Each row is a point on a tangle of strands that fork and nearly touch. The rows are in no order.
In the rows, zero is written as 128.
Points whose rows are less than 115 apart are linked; no others are. Some points are linked to none.
Z376: [ 95 149 162 118 107 103 149 154 133 160 155 104 122 149 181 156  97 120
 164 138 128 137  93 118 144 165 188 107  73 108  95 120 112 109 139 139]
Z413: [102 122 107 156 126 106 114 130 146 112 190 149 109 133 150 134 124 137
 128 154 149 200 135 154 121 161 113 112 120 156 125 124 202 120  31 100]
Z47: [128 134 142  81 151 124 156 142 104 117 141  94  78  99 100 169  82  63
 142  94  87 117  89 103  94 157 123 109  47 145 139 104 107 141 147 151]
Z449: [ 94 157  61  85 145 141 130 116 111 113 171 144 129  51  85  92 170 163
 136 148 129 142 125 156 119 126  87 160  80  83 119 139 134 172  92 140]
Z249: [146 120 122 130  83 105 115 140  97 100  50  93 123 196 156  97 158 115
  98  88 125 110 117 142 159  84 111 138 217 185 125 147  83 141 156 118]
Z994: [137  76 148 120 156 131  80  94  95 121 129 134 145  99  82 108 133  84
 163 120 120 105 163 114  78 117 128 152 149 106 150 144  99 102 181 123]
Z929: [ 99  98  80 107 125 154 125 139  52  68 136 186 203  85  68 115 133 143
 181 139 127 140 180 175 140 118  86 158 180 112 142 189 141 175 140 138]
Z756: [152 114 155 128 128  88 107 148 155 144  88 117 131 152 166 165 113 134
 110 107 120 117 111 120  97 151 109 123 129 114 107 107 134 106 148 119]
Z106: [146 125 138  97 133 141  97 126  94 127 105 128 150 126  76  91 137 116
 159 175  73 172 205 140 103 165 139 165 149  88 111 125 120  75 132 139]
Z41: [121  89 125 109 162 149  96  87  91 119 143 156 149  78  67 118 144 103
 151 135 114 107 177 129  85 130 119 160 125 107 139 142 108  96 151 131]
Z986: [108 152 164 132  79  85 117 143  90 131 150  78  73 174 206  75 129  95
 120 132 123 147 104 137 159 149 153 121 146 153  94  84 131  95 130 136]
Z240: [133 100  88 162 112 126 154 144 142 122 145 166 148 117 156 181 118 164
 133 117 176 168 138 174 147 148 105  97 127 146 113 199 167 142  71  92]
Z661: [149  68 163 123 135 120  77 119 113 136 130 102 115 114 106 136  98  99
 145 103  92 124 153 112 101 173 114 119 159 126 111 113 114  59 178  87]
Z221: [146 170 121 121 119  81 124 167 190 154  73 142 131 175 129 149 146 153
 116 179 113 144  95 127 139 165 153 127 113 130 121 109 178 146  95 142]
Z2: [151 111 153 140 103  90 103 137 131 145  79 100 116 161 190 143 126 134
  88  82 129 102 113 137 117 118 104 117 168 145  94 118 103 113 163 115]
Z334: [139 119 166 145  97  86 103 166 121 133 130  96 107 168 166 128 127 105
 136 125 115 137 127 130 136 183 162 105 133 131  84 114 124  57 133 107]
Z847: [119 133 147 118 182 149  83 131 128  92 110 136  82 108 124 103 134  99
  69 105 136  90 105 130  82 102  86 150 126 101 179  78 125 165 164 152]
Z347: [123 157 136 159 114 122 137 137 120 122 141 140 128 148 132 115 145 137
 137 170 135 177 167 132 143 173 166 108 115 136 102 136 152  79  70 106]
Z310: [103 138 163 103 117 116 157 150 129 153 148 105 131 134 154 179  82 117
 166 112 111 126  94 110 130 164 164 109  67  97  89 128 105 107 152 141]
Z738: [174 105 160 150 130 109  99 150 140  95  38 113 149 159 128 135 130 146
  88 114 105 107 149 152  96 135 101 130 189 130 120 109 124 127 158 103]
Z344: [161  87 139 113 124 126 110 110 126 169  74 121 176 115  75 132 115 131
 160 143  98 124 201 158 107 170 128 158 140  86  80 150 115  87 163 131]
Z346: [143 110 150 147 120 121 133 155 164 179 114 147 161 164 132 185 129 149
 150 108 146 121 142 124 121 172 158 105 107 121  72 173 123  71 124 109]
Z318: [128 129 154  89 124 100 102 168  97 131 117 100 130 148 132 123 105 111
 159 158  67 166 153 126 129 210 163 126 116 105  88  90 109  55 131 113]
Z658: [162 135 133 148  83 124 171 115 121 161 126  97 119 138 198 113 155 131
 135 104 154 114 123 122 181  84 178 106 138 150 119 176  81 123 167 123]
Z424: [128  80 114 127 155 152 102 112 112 109 130 179 159  84  68 154 124 151
 129 133 113 141 194 155  91 157  77 148 132 132 105 162 142  81 111 114]
Z325: [150 107 117 114 115 101 116 135 104 108  52  89 163 165 148 114 139 116
 132  98 122  94 132 132 146  66 117 157 207 158 138 156  52 158 175 127]
Z305: [104  98  82  98 158 148 104 106  72 113 151 171 167  77  56 103 170 111
 160 145 120 113 188 147  83 110 119 181 135 103 143 171 112 148 136 158]
Z586: [167 132 141 119 139 118 113 163 132  90  32  99 141 165 144 131 138 156
  69 122 105  99 135 156 119 104 108 145 206 133 146 104  95 172 159 127]
Z554: [140 132 119 138 146 147 147 104 131 101  87 150 188 111  99 142 148 165
 115 124 116 106 155 134 102 100 106 144 147 119 145 148 125 152 148 121]
Z507: [ 91  97 137 104 146 145 114 150 149 154 164 174 148 159 115 199 118 138
 142 140 161 178 133 150 125 189 121 106  85 129  83 151 151  80  64 112]
Z234: [147 144 115 175  84  99 164 143 188 181 183 137 111 160 175 128 135 114
 125 129 161 119 120 146 187 108 193  97 124 200 115 132 168 135  77 138]
Z972: [135 139 127 112 169 159 126 149 121  80  80 117 155 131 106 123 135 132
 108 127 137  69 135 120 112  59 115 162 192 115 182 141  94 215 179 157]
Z493: [143 179 102 138 123 112 150 156 167 138  77 160 159 157  96 150 149 177
 119 165  98 152 131 136 146 155 130 136 119 129 123 127 175 137  81 136]
Z382: [113 138 108 175 161 135 103  99 151  94 162 150  92 103 113  89 128 139
  76 136 147 147 104 146  96  97  81 140 125 144 172  90 181 168  81 118]
Z606: [150  84 158 130 111  78  73 129 125 132  81  91 131 157 150 123 117 124
 103  79 109 116 120 143 101 141  95 138 186 137  85 105  87  85 157  88]
Z646: [116 101 112 124 148 132 110 142 145 125 136 172 155 144 109 189 125 160
 125 137 146 179 153 152 107 176  78 123 111 128  88 164 163  97  63 111]
Z472: [138 139  99 148 139 161 164 101 154 110  95 131 149 125 129 132 135 168
  90 135 138 108 116 121 146  64 109 135 153 138 179 125 124 197 131 130]
Z660: [138 130 132 204  97 125 150  88 143 120 168 137 105 145 158  95 140 128
  97 122 165 150 130 130 138  92 123 100 167 177 148 126 174 130 101 128]
Z830: [146 174 143 131  93  71  99 155 114 108  85  93 104 173 151  74 175 125
 121 154  89 161 111 142 146 141 134 154 165 143 119  95 136 121 123 137]
Z55: [118 162 125 113 132 144 119 116  93 111 132 141 163 110  77  89 160 147
 163 179  99 181 197 137 126 143 143 168 136  93 117 139 118 106 108 143]
Z441: [140  96 144 214  88 134 134  93 130 106 187 143 102 136 161 122 132 128
 104 110 178 147 141 128 112 111 129  87 171 176 129 145 151  99  99 110]
Z852: [128 136 119 156 103 141 164  88 148 171 175 120 118  94 181 133 132 137
 117  99 178 114 105 116 138  67 153 120  99 139 135 163 105 137 139 130]
Z963: [140 106 111 139 111 150 153 151 122 104  49 126 148 183 115 129 147 147
 109 127 113  79 121 102 231  96 121 131 187 137 198 118  91 171 180 122]
Z490: [109 146 145 102 119  98 125 140 171 149 124 119 104 139 152 154  73 110
 108 115 134 123  57 109 111 133 112 121  73 109 136  81 157 163 123 156]
Z87: [132 146 105 147 135 152 145  79 152 122 130 123 113 106 145  97 139 141
  97 120 166 113  99 120 133  43 117 141 134 148 170 136 123 187 134 135]
Z487: [123  90 132  81 159 147 114 124 116 170 134 128 147  97  76 169  83 110
 161 128  81 121 169 125 111 183 125 136 102  84  89 126 123  57 153 143]
Z751: [137 115 128 138 129 130 144 142 175 178 106 164 183 153 124 209 132 161
 139 112 153 118 133 132 117 155 139 111  97 120  78 182 131  94 108 113]
Z897: [104  94  74 131 169 133 118 109 102  89 161 188 111  71 108  86 179 125
 115 110 174  91 106 159  81 106  72 135 103 131 175 141 105 179 136 114]
Z53: [148 150 124 177 103 123 148 103 156 138 128 113  94 149 175  82 134 124
  98 128 146 142 117 124 164  75 129 109 163 173 143 117 171 151 128 148]
Z531: [117 126 111  94 156 135 125 112 132 134 131 140 148  68  96 128 153 114
 122 110 124  65 114 122  88 123  98 154  77  70 138 110 105 145 164 149]
Z136: [121  88 135  74 170 157 124 131 119 169 151 151 138 108  56 195  68 104
 158 114  98 124 158 116 113 193 117 120  98 119  90 124 132  54 128 126]
Z368: [ 96 104 167 122 126 132 118 147 145 147 186 132 102 188 132 178  82  88
 149 135 132 167  98 110 120 179 161  72 104 144 122  96 167  94  77 131]
Z824: [144  83 148 144 164 134  85 102 107  90  98 146 153 109  86 104 139 101
 140 124 142  79 164 120  60  89 116 153 170 130 159 153 112 143 181 125]
Z981: [115  90 124  77 182 151 136 140 135 153 138 157 133 101  59 206  85 100
 140  93 110  90 132 108  89 186  95 111  69 116 119 108 137  94 126 130]
Z684: [109 134 104 110 139 131 132 131 188 161 121 156 153 116 120 179 117 154
 110 137 144 114  99 122  91 134  98 134  75  96 124 126 147 146  93 130]
Z31: [137 100  70 102 130 142 135 132 103  90 147 161 152  44 114 152 132 157
 145 123 161 140 173 188 135 144  66 129 100 102  90 209 146 149 124 140]
Z898: [150 116 145 140 154 161 139 130 153  97  56 112 117 127 155 147 114 141
  60 109 157  83 135 131 123  63 110 130 181 141 166 129 109 184 169 131]
Z792: [119 143 100 172 138 122 119 107 169 112 159 140 112 118 124 109 121 157
  90 148 130 168 109 143 105 118  94 135 122 144 158  97 193 160  65 120]
Z39: [130 158 130 130 139 136 120  96 161 138 120 113  96 111 157 101 131 127
  88 115 154 120  90 113 124  63 106 139 118 126 160 101 140 174 143 151]
Z955: [111  98 116 104 166 139 124 124 144 149 145 166 143  90  86 186 110 120
 118  99 125  92 127 115  80 163  86 130  71  94 114 126 132  99 123 131]
Z304: [ 99 142  66 108 160 141 118 117 108  94 169 149 120  61  81  69 178 163
 139 140 137 133 107 165 110 107  83 170  97  99 150 143 132 196  93 132]
Z267: [144  90 132 103 141 133 109 121 131 164 101 133 165 108  84 153 112 132
 151 138  93 117 183 134  98 172 118 153 118  83  83 134 124  71 153 140]
Z170: [150 140 109 167 104 125 157 102 196 151 127 124  90 153 171  87 110 116
  81 115 146 128 130 134 175  60 126  97 164 197 144 106 179 173 109 148]
Z144: [165 119 132 171 116 122 147 143 155 128  66 151 169 157 108 157 140 155
 114 120 119 126 151 127 119 154 122 109 154 144 119 153 147  92 115 101]
Z989: [108 104 153 118 144 143 144 126 109 152 176 115 132  96 127 172  88 110
 167  96 112 112 132 103 122 166 160 108  78 101 102 134  99  86 165 125]
Z900: [ 91 123 123 129 138 146 130 121 119 133 194 150 116 104 133 154 111 132
 130 136 144 160 128 118 112 162 123 122  87 121 121 134 138  85  89 115]
Z952: [113 166 151 140 107 110 144 145 133 154 159 114 118 146 185 118 126 130
 154 158 140 136 116 115 155 155 200 110  86 115 105 119 123  95 117 123]
Z468: [104 148 142 135 116  96 125 134 181 166 160 136 112 167 150 134 105 117
 126 153 147 155  78 114 130 148 152 113  94 131 126  95 179 132  78 139]
Z421: [125  87 160 167 117 134 114 131 134 142 176 140 113 151 137 155 119 130
 135 115 151 149 146 114 107 174 147  79 130 140 106 136 142  48 101  92]
Z577: [132 159 137 142 115  90 127 143 191 156 119 131 116 170 152 137 125 135
 116 165 123 150  88 120 129 153 144 119 109 133 124 101 174 135  91 145]
Z447: [112 119 178 120 125 150 112 124  64 109 188  73  84 123 160 112  94  76
 161 110 102 139 132 111 137 144 163  91 128 128 124  99  91  72 157 107]
Z705: [154 158 131 112 137 115 116 149 154 120  48  94 117 156 160 126 136 158
  71 140 104 112 118 145 125  99 103 153 168 131 141  80 117 190 147 143]
Z355: [158  67 139 137 112 147  99  90  97 144 100 144 170 113  42 107 109 130
 166 158 116 140 220 153 114 158 141 151 166 115  85 165 106  76 140 109]
Z465: [102 159 122 116 154 140 123  99 112 115 182 128 108  88 107  88 160 127
 137 154 127 155 110 112 111 118 126 157  89 101 155 102 128 132 109 135]
Z757: [139  70 126 126 139 157 102  96  90 140 130 156 164  90  53 126 112 136
 157 156 122 147 221 158 109 159 120 152 151 122  79 164 114  63 129 118]
Z710: [140  99 157  97 155 147 123 138  72 124 162  86  82  99  96 157  67  70
 163  98  69 126 127 109 104 173 147  91 135 160 122 109 110  71 159  94]
Z470: [135 108  84 128 122 141 148 150 131 111 148 156 148  87 147 175 115 167
 152 117 178 165 155 182 150 162  79 114 102 114 101 217 162 151  97 109]
Z58: [125 115 164  89 130 123 113 180 111 145 136 104 116 163 118 161  76 106
 173 143  83 157 141 110 136 209 163  89 118 124  83  99 120  48 127 106]
Z918: [120  98 163  94 152 146 120 153 130 154 152 123 118 146  96 193  71 104
 170 114  95 152 137  99 116 200 145  88 106 129  97 114 139  59 126 109]
Z992: [154  93 159 175 110 118 118 151 144 151 129 134 139 150 121 145 125 142
 151 116 140 129 165 128 122 178 172  92 134 126  73 160 115  41 128  92]
Z358: [ 91 163 107  78 117 115 165 137 165 178 149 134 161 103 121 155 127 164
 145 156 132 124  97 115 127 148 149 141  53  74  91 138 122 131 114 159]
Z709: [126  94 115 145 151 135 104 125 136 110 138 171 143 115 102 165 124 160
 119 129 132 163 165 134  95 164  84 120 125 136 106 152 155  82  87 105]
Z820: [104 165 140 117 128 124 128 117 144 144 134 112  84  99 148 108  96 110
 100 103 139 114  59 113 120  95 108 140  75 109 153  77 146 168 139 155]
Z29: [148 116 129 158 115 154 146 110 165 119  75 114  99 160 176 127 110 127
  54  99 158  93 132 135 149  56 109 101 178 177 163 124 144 175 154 132]
Z176: [171 134 118 166  40 112 153 150 115 131 106  89  82 170 168  97 155  91
 101 100 132 100 117 148 223 116 157 116 181 206 113 159 140 128 131 126]
Z617: [ 73 139 139 128 121 112 138 130 160 152 204 133 103 136 129 130  71 102
 139 151 144 170  77 115 136 139 152 106  72 139 135  89 167 133  66 138]
Z46: [132 129 121 165 110 149 159  70 139 136 152 134 119 108 170 117 140 131
 101  98 180 115 111 116 137  50 128 122 140 155 154 162 117 160 144 124]
Z720: [145  96 163 148 169 147  86 123 116  74  82 142 141 125 103 115 126 103
 107 118 159  69 150 125  71  72 112 142 193 143 171 139 114 164 187 128]
Z810: [ 66 167  96  81 131 129 159 132 140 161 175 136 156  83 120 134 127 167
 156 158 143 138 117 135 133 145 139 144  50  77  81 146 115 126  92 150]
Z938: [ 86 113 116 135 133 142 112 138 126 127 209 150 112 140 155 148 112 125
 134 158 153 186 146 138 130 180 142  97 102 142 114 122 164  80  42  94]
Z965: [111 135 162 110 122 118 119 126 100 113 157  95  65 130 152 126  80  70
 113  88 110 149  85 100 117 138 106 112 100 139 143  78 147 124 145 150]
Z919: [ 80 167  71  85 136 132 139 131 123 141 174 138 133  55  92  99 145 174
 143 161 125 154 115 147 128 138 109 163  67  77  98 133 140 156  79 143]
Z412: [135 184 119 116 128 134 133 141 125 117 106 160 159 127  73 109 156 174
 143 172  79 186 182 132 123 157 123 155 122 100 105 117 147 123  98 157]
Z801: [110 157 104  91 144 135 143 100 134 141 144 126 146  71 112 118 154 127
 134 119 125  96 100 111 103 110 121 154  72  68 132 121 109 147 155 152]
Z73: [146 158 128  99 110  79 105 154 141 129  55 103 119 163 173 129 145 162
  79 134  90 123  95 136 131 121 105 157 148 133 116  87 114 159 141 132]
Z553: [157 125 118 140 100 137 178 100 118 143 101 104 134 143 172 126 157 129
 139 109 149 108 120  97 195  55 150 125 156 153 153 182  68 165 176 133]
Z452: [104  97  79 109 137 149 128 115  62  91 135 172 203  83  55 115 148 128
 182 133 132 108 187 156 106  99 108 175 166 121 140 201 122 174 140 151]
Z492: [133 116 164 121 138  97  99 157 172 152  93 135 138 181 145 186 108 125
 124 123 126 131  98 118 102 177 116 111 112 115 112 107 157 113 119 124]
Z363: [122 148 104 149 117 117 143  98 192 171 170 126  95 108 162  78  94 130
  99 127 158 144  82 128 150  51 134 119 105 163 144  98 168 166 101 142]
Z703: [130 116 147 100 180 128  75 127 113  98 100 128 122 100 111 116 146  96
 110 110 120  74 129 134  70 114  95 169 138  87 168  99  97 162 187 147]
Z261: [143  76 166 123 135 138  99 134  97 131 160  89  93 122 103 145  76  89
 153 100  90 138 140 107 116 181 137  88 161 143 116 101 117  42 158  81]
Z823: [149  61 161 119 130  99  56 112  97 123 100  87 132 130 113 113 108  95
 140  93  99 115 142 136  89 141 101 155 189 125 111 107  81  94 178  92]
Z787: [102 128  76 134 160 140 127 103 121  89 157 162 122  70 101  93 171 142
 118 121 164 102 106 151  99  86  80 152 114 124 165 150 120 194 115 122]
Z857: [ 96 140 172 116 101 111 132 128  83 115 178  76  57 137 182 117  76  65
 128  91 109 167  93 122 137 139 137 103 108 155 122  79 132 118 139 154]
Z336: [143 168 111 131 145 147 146 115 126 115 101 102 122 152 114  72 156 146
 144 141 118 135 110 100 167  49 134 159 166 133 176 132 119 210 136 164]
Z302: [101 132 136 100 125 112 139 134 195 171 132 138 143 142 127 182  98 133
 121 135 150 118  59 108 105 138 126 122  56  93 128 116 147 152 110 140]
Z214: [163 131 143 139 136 129 128 117 139 109  69 128 165 127 124 140 140 147
 110 125 112 105 145 130  98 111 112 134 158 112 135 133 121 137 160 121]
Z292: [110 190 134 147 111 118 153 142 127 153 152 120 137 142 178 108 139 145
 163 179 141 126 146 134 178 150 218 111  77 128  90 141 116  99  95 112]
Z813: [ 92 157 164 131  93 107 130 138 103 131 182  85  71 158 205  89  92  86
 135 132 123 157 107 122 160 145 162 102 122 135 107  77 140 111 127 149]
Z936: [169 150 129 171  46 112 155 153  99 123 115  82  96 161 171  95 164 100
 123 121 146 105 127 143 194 125 190 101 167 181 110 158 117  98 129 113]
Z950: [148 122 124 145 106 147 162 105 129 121  84 111 126 165 153 110 140 128
 122 113 148 115 124 102 192  50 129 119 176 163 174 151 104 180 167 136]
Z491: [108 124 142 125 138 144 134 117 121 137 180 133 122 103 137 149 112 116
 137 124 130 139 123 100 107 149 137 123  80 102 123 124 127  82 125 125]
Z630: [ 78 133 152 108 133 142 140 141 134 127 206 132  95 150 123 164  72  87
 147 139 127 174  97 109 122 171 161  86  79 145 138  94 159 109  67 128]
Z226: [128 190 110 145 103 134 187 133  93 127 121 129 167 122 128 106 166 166
 159 172 128 138 158 139 205 137 198 128 120 140 118 157 110 115  89 103]
Z558: [143 167 121 161  87 131 187 140 102 129 117 124 156 133 139 112 167 143
 151 148 138 128 150 129 209 132 203 113 136 148 124 171 105 104 117 101]
Z868: [131 103 115 154  92 154 158 132 119 115  71 124 128 184 133 117 147 127
 115 116 132  84 111  96 252  85 119 116 179 161 191 128  90 168 169 126]
Z591: [116 127  74 141 114 116 166 151 166 158 154 157 156 138 159 170 120 167
 148 139 176 166 123 178 167 145 138 109  99 149 104 182 160 167  47  93]
Z342: [132 162 145 141  76  65 113 150 115 129 118  92  81 171 180  82 156 101
 107 149 111 154 101 142 157 151 144 134 154 158 103  89 160 105 117 137]
Z523: [107 149 141 156 105 135 150  97 136 161 196 111  95 109 190 101 111 114
 127 111 166 134  95 116 144  88 161 113 102 133 133 127 119 122 131 138]
Z831: [151 132 120 153  87  95 148 132 214 182 159 134  94 172 189 109 109 103
  98 107 159 115 116 140 164  93 146  95 137 193 123 114 192 145 103 156]
Z598: [126 183 115  97 135 129 144 104 133 140 140  93 129  97 134  80 169 153
 155 152 128 134  90 107 140  75 154 168 104  90 142 126 111 176 139 155]
Z34: [147 114 130 126 147 148 114 166 102  75  60 123 170 163 110 116 103 126
 128 121 131  80 143 104 123  63 118 154 223 133 189 151  91 197 183 141]
Z156: [118  99 183 123 117 102 103 159 164 154 137 128 115 202 146 185 102  88
 134 120 132 150  78 116 121 190 143  82 113 135 108  99 171 104 109 136]
Z289: [128 144 113 177  94 113 172 126 159 168 176 132 123 143 184 125 131 137
 128 139 167 144 121 142 165 114 187  97 115 173 122 134 153 138  74 122]
Z737: [122 113 148 132 172 147  93 107 108  97 138 145  78 102 112 108 135  83
  99 108 118 110 109 100  84 122  80 123 118 124 185  75 137 116 154 132]
Z396: [142 147 114 104 170 160 132 131 143  96  86 119 149 101 101 127 152 147
  94 130 144  55 131 125 104  62 116 162 160 100 174 134  93 218 165 153]
Z755: [159 105 126 130 122 127 120 143 102  93  59 112 182 155 119 110 123 124
 149 123 127  93 138 118 125  73 124 148 211 129 166 165  82 163 188 127]
Z454: [167 178 114 114 112 116 150 152 135 125  49 126 172 145 103 121 170 167
 139 151  73 128 142 137 159 138 136 149 143 107 134 132 126 148 141 137]
Z526: [124 179  94 117 124 121 146 151 158 139 103 163 156 138  89 139 153 189
 130 175 102 173 143 131 129 163 120 151 101 110 102 127 165 137  75 149]
Z303: [132  81 158 201 106 136 112 104 117 107 191 134  95 137 152 127 127 123
 111 112 158 157 148 114  97 136 130  85 155 161 126 135 149  69 102  96]
Z953: [125 109 154 157 139 139  96  87  92  90 161 137 107 108 129  93 147  93
 130 121 153 131 131 105  97  91 121 129 156 138 159 146 120 109 151 126]
Z729: [129  59 130 128 170 156 112  99  88 137 174 164 101  77  74 148 106  95
 148  87 116  85 144 114  93 163 118 103 121 153 137 121 108  67 166  82]
Z655: [127 129 150  99 146 128 131 136  88 110 147  95  56 110 118 158  76  55
 125  93  88 142  86  95 106 150 110  99  81 156 149  86 129 124 143 141]
Z749: [124 123 170 121 131 156 135 140  62 105 188  64  69 118 148 150  69  70
 159  99  94 139 130 104 128 149 168  73 121 162 123  96 105  73 143 112]
Z664: [113 194 114 138 115 135 170 129 108 138 150 126 157 124 157  99 151 178
 160 179 149 141 163 135 175 138 197 126  82 121  91 154 108 115  86 115]
Z951: [117 126 113 113 157 141 124 128 171 142 113 166 162 111 100 185 127 167
 103 130 133 109 132 129  83 148  83 141  87  95 112 128 148 119 104 135]
Z3: [117 127 137  75 144 125 155 139 102 132 146  99 115  90 103 170  90  81
 145  91  91 105  90 108 107 157 125 122  45  99 122 104  99 133 161 151]
Z409: [161 155 129 160  75 115 165 131 116 139 104 105 124 150 169 110 171 128
 131 129 139 121 126 123 184 112 187 116 150 155 125 158 107 122 142 114]
Z418: [136 156  95 121 157 166 147 144 130 104  87 107 147 164  90  97 143 173
 139 148 102 106 113  91 187  64 129 154 190 118 190 120 102 231 151 159]
Z937: [114  90 126 134 178 147 104 101 107  97 150 181  79  98 106 115 139  92
  98 102 140 100 116 116  75 127  78 121 105 140 177  92 122 116 143 116]
Z980: [157 180 104 133 129 136 156 143 153 119  62 139 168 149  92 133 156 188
 120 162  83 131 136 123 153 128 123 142 144 108 139 113 137 173 122 140]
Z971: [118 116 175 131 132 138 100 102  85 109 176 103  92 114 149  89 131  82
 146 121 130 142 131  98 121 120 146 120 133 122 142 114 105  80 164 119]
Z995: [134 105 130  99 172 132 106 114 120 121  99 132 149  86 105 126 150 108
 118 109 131  48 140 132  72 109 108 165 125  79 152 112  98 153 182 149]
Z186: [150 131 157  96 123 125  98 142  99 127 108 109 135 132 110  94 124 115
 157 174  77 174 189 132 126 193 155 140 135  98  97 108 116  52 127 118]
Z521: [153 124 109 140  59 104 128 138 117 136  75  94  89 181 184 102 157 110
  80  81 128  97 115 152 182  94 124 124 187 199 106 150 114 131 146 121]
Z48: [ 99 145 102 146 137 118 116 114 155 119 171 146 111 121 127 116 127 153
 125 167 135 191 115 136 118 147 109 131 107 133 134 107 188 135  47 114]
Z978: [141 154 137 100 104  92 134 125 117 151 108  95 131 136 181 115 156 130
 137 123 118 132 103 126 140 113 146 149 128 110 112 132  97 133 170 132]
Z379: [157 178 140 132 117  93 104 155 121 102  77 108 123 158 121  84 176 140
 127 167  74 170 131 136 129 156 130 152 153 113 132  98 143 128 128 130]
Z394: [127 127  97 127 138 162 133 162 121 100  73 139 161 182  95 108 145 165
 131 147  93  85 126  88 216  98 126 149 204 107 209 112  95 199 168 141]
Z327: [110 142 105 158 110 115 158 132 152 157 179 147 132 140 172 146 131 149
 135 148 169 162 123 147 150 135 167 107  99 144 107 150 151 123  61 106]
Z550: [ 74 122 124  93 132 125 130 141 169 167 167 167 156 150 119 184 114 145
 146 150 163 164  96 143 123 175 127 118  70 113  95 152 152 129  61 121]
Z817: [110  80 109 137 174 141 119  97 106  98 155 199 107  81 109 105 170 106
 107 100 173  66 118 134  72 107  76 125 107 139 171 127  96 145 149 116]
Z366: [119 119  82 106 130 147 134 131  75  78 126 170 183  66  80 134 137 163
 150 137 128 160 183 189 148 141  70 154 143 105  99 186 140 160 122 146]
Z197: [145 186 115 106 137 129 126 113 130 131 116  84 120 130 134  71 168 148
 150 145 120 137  95 109 143  59 135 173 140 105 151 126 114 197 139 157]
Z869: [131 159 143 150  97 111 138  99 145 151 157 103  86 137 191  70 129 111
 118 124 149 154 107 119 151  88 157 120 132 142 126 110 149 129 133 148]
Z722: [143 109 160 136 167 148 107 123 139  89  78 135 119 108 133 132 131 121
  71 105 163  65 133 135  82  72 107 135 169 125 164 124 106 162 178 128]
Z699: [113 170  93  92 135 139 149  99 136 147 150 109 134  74 113  99 168 145
 133 133 141  94  86 112 120  74 130 164  81  78 142 129 100 171 145 161]
Z923: [169 177 113 122 107 101 128 163 109 106  48 110 152 168 115  94 181 144
 142 146  69 141 127 138 166 133 141 159 177 128 146 125 113 156 145 131]
Z723: [135 134  96 134 146 170 162 121 140  86  89 150 182 125  90 149 132 183
  96 132 122  91 138 130 138  83 104 139 170 120 175 126 121 191 136 129]

A fork is a point with three links, a tip a point with one. Leave the first point through the second and follow the links. Name the first fork or tip that comes.
Z302; Z684 -> Z136
Z598; Z197 -> Z409
Z452; Z929 -> Z53
Z823; Z661 -> Z953
Z937; Z817 -> Z358

Follow the links from the first point to the second, and from the first to the third. Name the last point that the two ways share.
Z39; Z303; Z831 -> Z53
Z441; Z240; Z87 -> Z53
Z156; Z923; Z412 -> Z493
Z376; Z394; Z755 -> Z409
Z468; Z813; Z106 -> Z493

A fork is a point with three links. Follow the links from the first point to the second and name the forks in between, in order.
Z523; Z421 -> Z53
Z136; Z221 -> Z493
Z709; Z58 -> Z136
Z327; Z723 -> Z53 > Z87
Z53; Z955 -> Z87
Z176; Z950 -> Z409
Z472; Z289 -> Z87 > Z53
Z980; Z267 -> Z493 > Z136
